Each row is a point on a landscape with many valleys, with its height.
From any point a ball rolls to the lowest of the 2 points nearest to it. It stops when none of these is lower. Distance is the straight distance between rows; heights are no part of it.
K3 (h 299): [  4  -7  -6   9  -3  -2  -8  -4  -2  -3   4  12  -6  -8   8  -8 -11  -8
   3   1  -6 -10]
K449 (h 361): [  0  -4   2   7  -1 -13 -15   4  -4   6   2   2   5   3   1  -1   0   1
   5   7  -2   3]
K619 (h 244): [ -5   0   0  -3   7  -7  15  -6  11 -16  -5   8 -17  11   2   3   0   0
   1 -10  -1   6]
K492 (h 474): [  6   6  -3   4  -3   1   5   3   4  -4   7 -18  10  -6   2  10   4  14
  -4   0   8  -2]
K716 (h 171): [  4   3   4   2 -12  -3  -5   4   2   2   3 -11  -1  -4   4  12   7  13
   6  10   1  -1]
K513 (h 512): [  3   3   0   0  -9  -3   6  -5   7  -9   4  -7  -6 -13   6   7   3  16
  -5  -4  -4  -5]
K55 (h 301): [  1  12   4  -6   5  -7   6   5   6  -2  -2  -6   9  16 -10   8  -3   4
   2  -7  15   5]
K781 (h 148): [ -3  13   8  -8  -3  -6   5  -2  16  -5  -5 -11  -5  18  -6  12  -1  13
   6 -10   7   0]
K372 (h 527): [ 1  7 -4 -2  2 -7 -7  2 -1  5  1 -9 14  9 -5  2  0  6  3 10 12  4]
K702 (h 655): [ -5   5   6  -1  11 -12   0   9   2  -4   0   1   0  20 -14   5   1  -1
   6   2   5   7]
K123 (h 435): [  9   5  -9   4  -7   2  -3   2   2  -2  12  -4  10 -14   5  -8  -3   3
  -3  -6  -4  -7]
K18 (h 471): [  1  -2  -8   3   2   6   7  -7  -9   5  -6   4   2  -9  -3 -16  -3 -18
  -7   1  -4  -7]
K267 (h 343): [ -1   6  -3   6   1   2   9   3  -3   1  -2  -6   3 -10  -6  -1   6 -11
  -1   3   0  10]
K92 (h 393): [  1  -7   5   1  -2 -12 -12   4  -2  -1   6   2  -6   1   2   6  -1   5
   4   5   0   3]
K183 (h 568): [  5  -3   4  -8  -7  -9   0  -6   6 -11   2   4  -8   1  10   5   1  16
  -2  -2   0  -1]
K868 (h 236): [  2   4  -3   5  -2  18  -7   8   3  10   8   2  18 -11   8 -12  -3  -3
  -5   0 -18  -2]
K895 (h 494): [  5   3   4   2   3   1   9   6  10  -6   7 -19  10   0  -1  20   4  12
  -5   1  17  -3]
K684 (h 251): [  8   2  -3   6  -9   5  -4  -2   1  -4   7  -4   2 -13   8   3   0   4
   4   7  -5   2]
K156 (h 128): [ -1  10  13  -5  -7  -2  11   4  12  -2  -3 -17  -6  10  -6  16   6  15
   5  -8   5  -4]
K909 (h 498): [  2  -7  -5   3   5  12   5 -14 -13  12 -15   2  -2  -7  -7 -18   2 -18
  -6   3  -4 -15]
K297 (h 395): [  8   4 -11  -1  -5  -1  -6  -2  -1  -2  12   7   2 -11   9  -6  -7   1
   0  -2  -3  -5]
K612 (h 302): [  1  -3  -2   4  -4   2  -4  -6  -6  -7  -3   2  -5 -10   7   6   0   0
   2   9  -3   8]
K84 (h 367): [ -3   5  -2  -8   1  -6   2   6  -6   1  -2  -4   9   2 -11   2   2  -2
  -1  -3   7   9]
K905 (h 604): [-11  -3  -5   6   5 -17 -10   4   2  -4   1  -3  -6   9  -3   2   3   6
   7   5   2   1]
K245 (h 239): [  8   3  -1  12  -6  12  -7   4   1   7   6  -2   7 -18   3  -6   0  -7
  -1   7 -12   3]
K106 (h 67): [ -1  -9   1   9   3   5 -16  16  -4  22   1  10  13   5   2 -14   1 -10
   1   2 -12  -1]
K980 (h 145): [ -2  12   2  -7  -1  -3  10   3  10  -9  -1  -7  -3  15   2   9   1   9
   3 -12   4   7]
K535 (h 531): [  6   1  -3   0 -11  -4  -4  -4   3  -2   6  -4  -1 -11   7   3  -1  15
   1  -5  -2  -8]
K515 (h 175): [ -5  10  -6  -3   9  -1  15  -2  -2  -8  -5  -1  -4   5 -10  -2   0 -11
   3 -11   1   6]
K614 (h 509): [  7   8   6  -4   1  -8  -5  -4   5   2   0 -12  10  13  -5   9  -2   7
   2   9  16   2]
K942 (h 550): [  5   1   6  -7 -10  -5  -5  -7   5  -4   5  -4   0  -3   9   8  -5  19
  -1   0   5  -5]
K993 (h 224): [-1  2  6 -9  0  3  8  2 -2 -7  6 -2  9 -3  0 15 -4  5 -5 -1 14  6]
K602 (h 298): [  3   2  -6   9  -3   8   2   1  -1   2  -2  -5   3 -18   0  -5   4  -9
  -4   5  -4   3]
K395 (h 495): [  6   6  12  -6  -3  -8  -1 -14  14   0  -4  -8   2  16  -2   9   0  12
   2   5  19   1]
K801 (h 623): [ -5   9  -3  -1   4 -15  -5   0   8  -2   0  -8   0  13  -7   6   2   8
   7  -1   4  -1]
K743 (h 546): [ 4  6 -5  0  0 -8 -7  1  0  0  1 -7  5  0  1  1  4  4  4  4  7  3]
K573 (h 496): [  5   3  -1   0  -8   1   8  -2   9  -9   6 -10   0  -7   8  14   9  18
  -1  -1   6  -6]
K733 (h 154): [ -3 -17   0   9   5  12 -13   7 -13  21  -4  10  -6   5   1 -13   3 -20
   2   4  -6 -12]
K937 (h 565): [  0   5 -10  -6   3 -10   0  -1   2  -9  -2  -1  -1   3   3   3   2   4
   5   0   7   5]
K237 (h 164): [ -5   2   7 -11   1   4  17   1  -1 -11   3   3  -2   3  -2  14  -2   0
   0 -11   8  12]
K188 (h 465): [  1  -2   9 -10  -8  -6  -2  -8  14   0  -3  -4  -5  17   3  12   6  23
  -1   8   8   0]
K287 (h 215): [ -5 -12  -3  10   5  -6 -16   8  -7   2   6  10  -2  -2   5  -9  -8  -5
   2  -2  -2  -7]
K910 (h 209): [  7   1  -2   9  -9   6  -3   0   4   0   8 -11   3 -11   8  12   5  14
   4   4  -5  -4]
K626 (h 271): [-11 -12  -6   6   9   5  -7   3 -11  18  -7   9   5   2   3 -17   6 -11
  -1   3 -11  -2]
K484 (h 159): [  5  -5  -4  10   3  17  -4  -4  -3  12  -3  13   3  -8   1 -23 -12 -16
  -4   0 -11 -19]
K583 (h 170): [  5  -1   0  -5   1  21  -4   8  -6  18   7   4  18  -4   8 -15  -1  -5
  -5  -1 -15  -4]
K748 (h 114): [ -3 -15   2   9   7  11 -14  18  -8  18  -1  16   4   6   5 -16   2 -16
   3   1 -11  -8]
K22 (h 197): [  0 -16  -2   7   6   9 -10   0 -12   8  -8   9  -6  -3  -3 -12  -3 -20
  -1   8  -2 -12]
K228 (h 321): [ -1  -2   0   6  -2  -2 -14   7  -9  10   4   5  11  -4   1  -6  -4  -2
   4   4  -4  -1]
K848 (h 235): [ -3  -8  -6   6   9  13  -4  -2  -8  18 -11   5   1  -1   5 -22   8 -18
  -4   0 -15  -8]
K725 (h 414): [ 4  3 -2  9 -5  4 -1  7 -3  6  8 -9 13 -9 -1  1  0  3 -2  3  1  3]
K215 (h 121): [  4  -4  -1  -3   1  14 -11  14  -4  21   1   7  15   0   8 -18   4 -10
  -1   3 -16  -1]
K610 (h 85): [ -4   0  -5  -1   6  -5  11  -9  -6  -6  -6   6 -10  -6  -3  -8  -4 -11
  -2  -2   1  -2]
K27 (h 493): [ -5   1  10 -11 -10   0  14  -3  12  -4  -2  -2 -10   6   7  10   7  25
  -6  -7   3  -2]
K311 (h 638): [ -5   4  -5  -7   9 -14  -5   4   6  -2  -2  -1   4  17 -12   0   1   4
   4   4   9   3]
K246 (h 350): [  8  -1  -9   4  -4   7  -9  -4  -3   2   6   8   2 -13   5 -13 -10  -6
  -2  -3  -9  -9]
K791 (h 269): [ 0  9 12 -5  3 -1  7  2  6 -6  4 -9  5  6 -7 15 -1  9 -1 -5 14  6]
K710 (h 122): [ -7   6  -4   2   5   3  18  -4  -2  -9   0  -4   0  -9  -6   3   2  -6
   0 -13   3   1]
K881 (h 112): [ -1  11  -2  -6   2  -1  11   3   9 -12   1  -8   4   3   0   7   2   1
   0 -10   5   1]
K842 (h 425): [ 2 -2  6 -5 -5 -7 -6  0  0 -4  1  2 -2  6  3 12 -1 13  2 10  7  9]
K110 (h 539): [  5   1  -4   5  -1   4   8  -7  -3  -5   6   1  -2 -21   1  -9  -7  -9
  -6  -4  -6  -7]
K102 (h 274): [-11   0   2  -4   7 -10   7  -4  11 -11  -5   9 -15  19   2   9   3  12
   0  -9  -3   9]
K561 (h 505): [ -3   5  12  -5   8 -11  -2  -7  15  -3  -2   0  -3  32  -9  13   1  14
   3   3   7   4]
K668 (h 329): [ -3   6   3 -14   6  -2   6   5  -5  -3   1  -3   2  14 -10   7  -4   0
   2  -8  11   7]
K858 (h 452): [  7   9   0   3  -8   2  -3   7   2   4   9 -17  17  -8   1   6   5   9
  -4   5  10  -3]
K62 (h 46): [-6 -5 -3 -7  5 -5  4 -1 -9 -5 -1  6 -7  1 -5  1 -5 -9  0 -4  1  5]
K164 (h 104): [ -1   5   7  -3  -7  -8   3   1   9  -5  -1 -12  -1   7  -5  13   7  15
   7   1   2   0]
K632 (h 572): [  3   2  -2   5  -3  -1   8  -9   3  -9  -1  -3 -10 -18  -1   0   0  -4
  -3  -4  -2  -2]
K666 (h 165): [  5  -8  -3   3  -1  14 -13   8 -11  13   6  11   5  -5   1 -16  -3 -12
   0  -2 -13  -6]
K253 (h 303): [ -6   8   9  -8   3  -2   4   0  14  -6  -3   5 -10  27   2  11  -2  13
   3 -10  -2  10]
K975 (h 492): [-2  7 19 -9  1 -6  5 -6 22  2 -2 -3 -8 35 -5 15  5 14  5  1  4  4]
K322 (h 214): [ -7   6  -2  -3   7  -4   9   1   3 -12  -4   3 -12  10  -5   5  -2  -3
   4 -12   0   7]
K327 (h 268): [  0 -10   2  13   1   0 -17   7  -6   8   3   8   0  -4   1  -8  -7 -12
   3   1 -10  -1]
K652 (h 173): [ 10   2   1   9  -6  23  -9   4  -2   8   3   5   4 -12   0 -11  -2 -15
  -1   4 -11  -2]
K722 (h 614): [ -2   4   1  -4  -2 -12  10  -5   8 -14  -4   6 -13  -5   2   1   0   8
  -2 -13  -1   2]
K552 (h 407): [ -4   0 -10  -3   3  -2   2   3 -13   7   0  -4   9   0  -6  -5   4  -5
   0   1  -1   3]
K387 (h 102): [  5  -5  -2   6  -3  22  -7   1  -1  11   3  12   5  -9   0 -19  -6 -17
  -1  -4 -18 -10]
K481 (h 451): [  3  -7   0   7   0  13  -1   1 -13  15  -6   1   5  -9  -6  -5   3 -19
  -2  13  -6  -1]
K870 (h 508): [-1  1 10 -9 -9  1 13 -2  8 -8  0 -6 -7 -3  3 14  4 17 -6 -9  2  5]
K836 (h 127): [  0   0  -3  -8   1   1  11  -4 -10 -12   5   1   3  -8   2   4  -4  -4
  -3  -3   6   1]
K6 (h 595): [  0   0   0  -1  -1  -7   5  -6   6 -12  -6   5 -16  -9   1  -1   0  -2
  -4  -2   0   5]
K849 (h 247): [  1 -10  -1   9   2   2  -8  -4  -7   1  -6  11  -6 -11   2  -9  -8 -16
   1   6  -3  -6]
K954 (h 384): [-6  6  0  2 -1 -1  6  6 -4 -4  0 -6  4 -3 -6  8  6 -1  4  0  2 12]
K66 (h 134): [-2  4  2  0 -6 -9 -2  3  7 -3 -2 -5 -7  1  0 10 10 10  7  4 -4  6]
K963 (h 583): [ -5  -3  -6  -2   5 -14  -2  -1   6 -11  -2   2 -11   8   4  -1   2   8
   3  -1   0   1]
K821 (h 532): [  0  -2   6  -8  -4   2  14 -10   5 -13   2   2 -10  -9   6  12   0   8
 -12  -9   4   8]
K596 (h 478): [ -1  -1   9 -14 -11  -2   1  -7  10   0  -2  -6  -7   7   4   9   3  25
  -3  -2   4  -7]
K810 (h 344): [  1  -5  -3   7   2   3  -1  -3 -12   1  -5   4  -3  -5   2   1   0 -10
   6  11  -1   7]
K378 (h 366): [ 2 -1 -2  5 -3  4 -4  5 -9 11  5  0 14 -8 -3 -7 -2 -3 -4  2 -7  3]
K921 (h 439): [ -2  -3 -13  -2   4   4   1   0 -11   9  -4   3   7  -4  -1 -14   2  -8
  -2  -1  -5  -3]
K345 (h 163): [ -8 -13  -9   2   9  -7 -12   6 -11   2   4   6  -5   6   4  -6  -3  -5
   3   2   3  -4]
K616 (h 57): [ -3   9  -6  -1  -1  -4  14   1  -2 -12   7  -5   5  -6  -2   3  -1   3
  -1  -8   9  -2]
K673 (h 110): [ -4  -1  -1  -9  -1  -3  10  -1  -6 -11   2   3  -7  -2   2   7  -2   1
  -2  -5   5   8]
K377 (h 485): [ -1  -4  -5   3   1  18   1  -1  -9  17  -5  -1  11 -13  -1 -12   3 -15
  -7   6 -13   1]
K547 (h 336): [  4  -4  -1   6   2  -1   1 -10   3 -11 -12   7 -17  -7   2  -6  -5 -14
  -4   7   3  -2]
K960 (h 383): [ -4  -7  -2   6   6  -3  -7   8 -12   4  -4   4   4   0  -3  -5   5 -10
   5   9  -3   6]
K319 (h 421): [ -2 -12   0   4   4   3  -1   3 -18  15  -5   4   0  -1  -8  -6   2 -18
   2  14  -7   3]
K336 (h 504): [  1   2  -5   2   5   3   9 -15  -5  -1  -1   3   1 -18  -6 -12  -9 -14
  -8   0  -2 -12]
K814 (h 480): [ 1  5 18 -8 -5 -2  7 -8 21  3 -5 -8 -2 24 -4 15  2 18 -1  2 15  3]
K792 (h 111): [ -6 -13  -7  -4   6  -7  -5  -2 -10  -6   0  10  -9   0   4  -3  -5  -4
   1   0   3  -1]
K313 (h 295): [  0 -11  -2   1   8   2  -3  -5  -7  -3  -9   7 -15  -2  -3  -6  -6 -15
  -2   9   2  -3]
K629 (h 449): [ -2   0   8  -8  -3 -11   0  -1   8  -5  -3  -1  -6  17  -2  11   3  15
  -1   4   7   9]
K886 (h 200): [ -1  -9   0  10   4  17 -10  -2  -5  16  -8  13   2  -2   8 -23  -3 -21
  -3   0 -12 -15]

For each start below, name the point where the ball stops.
K183 => K228
K319 => K164
K311 => K814
K297 => K106
K547 => K106
K870 => K228
K942 => K228
